A landscape with many valleys, sampled at points; each row gives a point and its height.
From any point a ball takes the steepest step (drop divided by distance) to one of its 2 nearest points. It stops when none of these is lower. Distance is the straight distance between rows; heights are no part of it.
sude: [101 109 126 179 126 155 119 138 166  95 106 110 122 131  81  61 126 107
 109 158]  h=609
Tov: [133 132 101  62 116  94 109 100 132 142 165 125 159  72 134 111 162 153
  82  95]  h=231
Fupa: [109  96 180  73 101 141 164 115 108 118  85 108 101 134 171 158 125 140
 145 160]  h=56
Linat: [115 139  63 119 147 123  95 104 178 128 156 146 134 145  76  92 109 168
 117 145]  h=446
fuvo: [105 110 114 221 124 175 149 177  73 114  80 105 110 153 123 143 105  78
 132 125]  h=212
Mag: [136 167  56 167 154 126  62 125 150 131 125 149 128 171 106 120 104 127
 155 105]  h=388
nov: [114 104 171 159 136 128 174 120  85 133 149 170 102 125 175 160 141 140
 164 196]  h=583
perib: [171 194  97 102 129  94  94 106 129 126 157 169 204 162 108 167 111 137
 160  90]  h=498
bepur: [190 159  90  52 132 128 100  86 131 172 145 173 192  99 114 147  86 206
 107  95]  h=366
Dud: [126 125 154 108 139 172 131 117 152 126 117 143 124 119  92 113 161 158
 137 151]  h=441
Bobo: [140 146 153 127 111 102 154 123  85 138 143 170 174 150 186 193 111 128
 192 121]  h=530
doz: [139 170  64 142 127 117  43 141 158  88 128 106 123 150 118 113 124 131
 118 113]  h=349
pigu: [125 120 125  51 126 118  99 126 154 102 111  98 136  84  78  96 174 160
 107 106]  h=550
nutup: [104 123 140 185 130 111 177 142  75 138 155 149 114 139 134 155 146 120
 150 160]  h=565
sep: [119  93 131 191 138 172 184 126 100 168 157 164 129 186 143 103  95 113
 159 169]  h=685
meb: [118 134 153  82 122 164 135 128 116 111  94 136 131 171 105 143 142 106
 153 103]  h=193
raben: [152 101 182 207 160 152 141 146 114 161 105 126  90 127 188 124 129  99
 138 137]  h=567
Vised: [104 152  80 167 103  89 110 158 133  89 152  79 129 147 154 125 120 116
  84 139]  h=427
mupi: [126  68 183 167 134 116 177 146 131 105  94  85  80  61 116 104 125  97
 100 181]  h=258
garem: [102 120 139 127  81 101 142 145 102  87 103  90 105 172 176 151 111  84
 143 118]  h=486
zaf: [156 134 176  48 113 135 151  93  93 161 133 151 138  89 164 165 145 155
 116 112]  h=606
Sil: [104  97 122 218 139 111 154 134  60 154 130 145 105 163 195 151  98 110
 183 158]  h=213
mabig: [145 127 150 193 135 153 126 174 114 120  69  86 101 132 155 157 107  82
 116 117]  h=262
buvip: [114  89 158 113 153 130 170 101 144 125 168 154 118 130  60  73 159 137
 153 141]  h=496
Gidak: [104  99 133 166 131 131 145 136  68 129 107 121  82 154 213 159  73 124
 156 167]  h=174
kuvuf: [113  64 117 227 130 151 191 138  95 149  92  94  95 138 139  88  72  68
 122 163]  h=653
febez: [110  61 152 169 124 135 198 117  95 142 120 111  74 141 159 103  71  83
 139 163]  h=663
doto: [115 133 123 151 140 147 122 117 140 116 146 169 176 161 126 106 115 148
 159 172]  h=664
Sov: [ 96 134 100 151 125 129 139 159 136 114 134  80 107 104 129 139 114 140
  72 160]  h=379
bem: [129 163 135 129 110 149  89 151 127 104 102 104 137 140 154 145 144 119
 123 114]  h=447
nagis: [107 120 105 227 127 142 138 147 130 103 118  94 118 130  90 107 129  83
  92 148]  h=626
Kel: [165 180  97 100 132 139  59 140 148 146 109 109 128 130 147 140 128 133
 111  54]  h=458
fimos: [104 133 119 106 115 104 128 120 156 113 166 139 169 139 143 117 132 148
 136 152]  h=645
Lepez: [ 84 108 101 124 149 132 144 106 157 122 157 159 129 140  60  77 132 144
 135 160]  h=476
nepu: [103 109 131  68 114 144 144 140 130 112 116  91  94 144  70 118 142 104
 134  83]  h=246
mor: [150 174  86  78 118 126 115 119 126 136 151 154 180 128 118 177 106 186
 107 117]  h=432
Som: [109 119 145 147 116 114 160 124 107 124 147 111 103 110 110 136 151  97
 125 128]  h=542
zikil: [126 146 166 136 126 173 147 127  95 109 110 180 168 140 113 175 155 166
 174 176]  h=45
Todu: [135 162 109  74 134 125  69 101 140 120 117 147 141  77  83 104 186 180
 119 112]  h=516
Nuvo: [116 139 148 132  96 112 134 134  86 123 127 139 139 176 161 167 139 100
 168 122]  h=508
vula: [171 198  94 121 142 148  68 127 127 138 121 178 179 152 100 173 127 165
 162  84]  h=459
kaz: [137 165 127 104 129 155  85 117 142 122 128 167 159 110 104 132 163 181
 118 144]  h=479
pomal: [139 123 113 150 133 100 109 168 173 101 106  60 108  88 116 109 104  89
  79 106]  h=354
Mudu: [149 107  90  63 148 110  94 109 199 157 144 109 127 107 122  73 106 156
 106  96]  h=374
vezad: [162 174  75 131 150 103  69 108 160 180 165 163 104 101  93 125 121 144
 120  82]  h=361
Gerug: [105 102 162 110 115 120 157 126  82 118  83 108  54 131 184 157  87 109
 162 148]  h=124
faf: [192 172  91  94 143 123  67  87 155 184 133 187 140  91  98 123 119 194
 119  99]  h=282
tef: [151 146 138 107 125 117 169 118 105 149 146 174 188 144 160 205  71 171
 160 126]  h=517
peta: [126 147 122  66 126 116 164 107 124 154 171 161 161 137 143 172  93 172
 123 132]  h=481
nevu: [122  78 188  55 129 129 179 116 134 125 120 110 111 118 139 109 147 139
 137 148]  h=131
fas: [ 92 139  84 203 137 158 137 169  84 121 131 137 127 177 114 150 132 100
 132 124]  h=165
Fugez: [ 84 104 112 136 102 119 150 151 129  68 123  80 115 143 112 124 138 131
 102 166]  h=331
peb: [140  81 156 159 132 107 151 154 168 100  91  82 120  72 111 100 127  76
  79 136]  h=319
sef: [105 157 101 184 127 133 120 173  87 115 134 147 158 159 145 185 147 144
 134 154]  h=227
meni: [119 109 120 132 141 107 130 125 169 103 126 108  97  87  53  89 150  85
 112  98]  h=628
diloz: [146 172 113 115 113 112 109 152 124 138 147 116 145 138 186 162 130 116
 112  99]  h=483
segu: [122 126 167 116 115  90 140  97 126 127 163 159 181 115 183 130 141 152
 141 169]  h=622
zolu: [123  93 188 165 130 150 159 137 125 115 108 102  84 104 152 103 153  98
 133 181]  h=306
tupu: [133 171 165  96 115 161 128 130  97 112 100 160 152 134 121 176 169 139
 164 126]  h=126
zov: [128 121 127 163 152 123  87 127 181 119 127 127 124 119 103  66 149 132
 118 140]  h=589
maniv: [ 91  93 140 104 115 139 170 145 135  91 112  79  98 125  66 109 140 116
 106 140]  h=289
rada: [162 114 145 227 147 156 152 164 145 118  78  89  86 102 125 123 102  70
  99 126]  h=308
Kosa: [137 117 131  55 139 108 110  95 166 123 137 166 155 139  97  89 143 144
 177  95]  h=563
mak: [151 139 109  53 115  92  87 110 136 100 144 152 190 145 106 132 130 141
 154 100]  h=537
rek: [118 124 131 190 147 122 112 134 161 138 135 131 136 151 123  79 131  78
 139 117]  h=568
tifem: [137  99 182 117 130 108 194  97 111 154 175 167 134 137 176 135 132 146
 161 174]  h=601
ruget: [121 129 120 109 138  95 100  97 161 117 156 147 116  97  68  72 183 113
 141  94]  h=608
Veke: [159 145 120  68 102 132 101 131 132 144  98  70 129  86 185 136 131 131
  62  78]  h=538
dige: [114 119 130 179 146 191 142 126 103 146 130 161 144 192 107 121 121 136
 170 161]  h=678
fabol: [126  61 192  95 112 102 180 130 139 115 105  86  89  71 148 108 136 118
 114 158]  h=195
karo: [129 129 146 180 147 148 139 147 147 153 136 126 103 146 150 124 110 112
 118 129]  h=546
Sezod: [138 137 172  89 128 165 131 131 131 147 111 125 121  92 149 131 164 166
 109 151]  h=403
dudo: [103 136 105 192 111 115 132 159  57 141 138 150 124 170 180 200 112 123
 180 156]  h=254
zetu: [136 126 156  59 110 100 150 125 115 124 143 120 144 111 147 140 156 128
 132  96]  h=607
kirat: [165 147 127 101 142 137 101 132 169 149 118  93 114 110 149 121 114 130
  85  85]  h=497
vozap: [117 102  92  77 143 112  84 113 187 129 131 125 115 159  84  66 104 153
 123 118]  h=414
gifof: [112  92 100 240 121 180 172 137  95 113  89  98 132 123  91  73 100  69
 109 145]  h=641
Lef: [165 143 109  69 136  87 117  81 134 177 183 178 181  81 144 129 140 161
 109  81]  h=318
Naka: [139 145  73 159 140 122  97 159 167 114 123  88 112 138 102 122  96 101
  88 103]  h=296
morek: [113  87 144 151 134 135 180 112 127 156 176 132 104 173 141 103  81 101
 136 160]  h=674
vos: [147 146 143 133 136 131 139 143 120 177 126 124 106 123 184 164 117 134
 122 124]  h=519
rifem: [128 143 164 129 115 140 113 154 142  87  76  87 106  87 125 144 151 105
 103 109]  h=405
dogem: [164 170 121  98 140 127  88 105 144 151 139 148 118 116 108 117 157 128
 127  64]  h=415
naget: [ 87 130  96 150  99 106 139 157  86  99 138  85 125 181 153 160  99 107
 112 141]  h=461
rorar: [168 150 143  43 109 151 117 113 102 169 119 118 144  91 160 165 140 137
  80  68]  h=576
rapag: [137 125 178 150 122 138 128 138 116 129  95 110 104  78 154 139 171 126
 111 151]  h=353
Bon: [140 131  70  57 139  90  68  97 169 162 164 136 126  77 110  92 126 181
  85 105]  h=317
dibir: [ 94 103 129 113 129 113 194 117 110 132 175 148 106 141  84 131 149 129
 133 145]  h=518
Dek: [108 127 145  50 101 124 111 122 131  96 106 102 161 109 123 130 169 141
 124 126]  h=580
mevum: [134 139 116 121 136 100  69  95 162 114 140 163 144 146  75  95 139 119
 177 111]  h=585
Petuz: [150 166 106 172 151 141  79 138 141 146 136 174 160 156 131 151 128 136
 155  97]  h=422

Call two points neighbours if one is among the 2 nearest of the other. Go from one point of each pair to the other, from neighbour to neighbour, staying as low as possible. Name the highest point that can't be avoided.
Fupa / Naka -> pomal
Tov / zikil -> Bobo
fas / Fupa -> dudo
Tov / faf -> bepur

Where does a ball stop that starts at each point below?
zaf -> faf
ruget -> Naka
Nuvo -> zikil
fimos -> Tov
buvip -> Tov
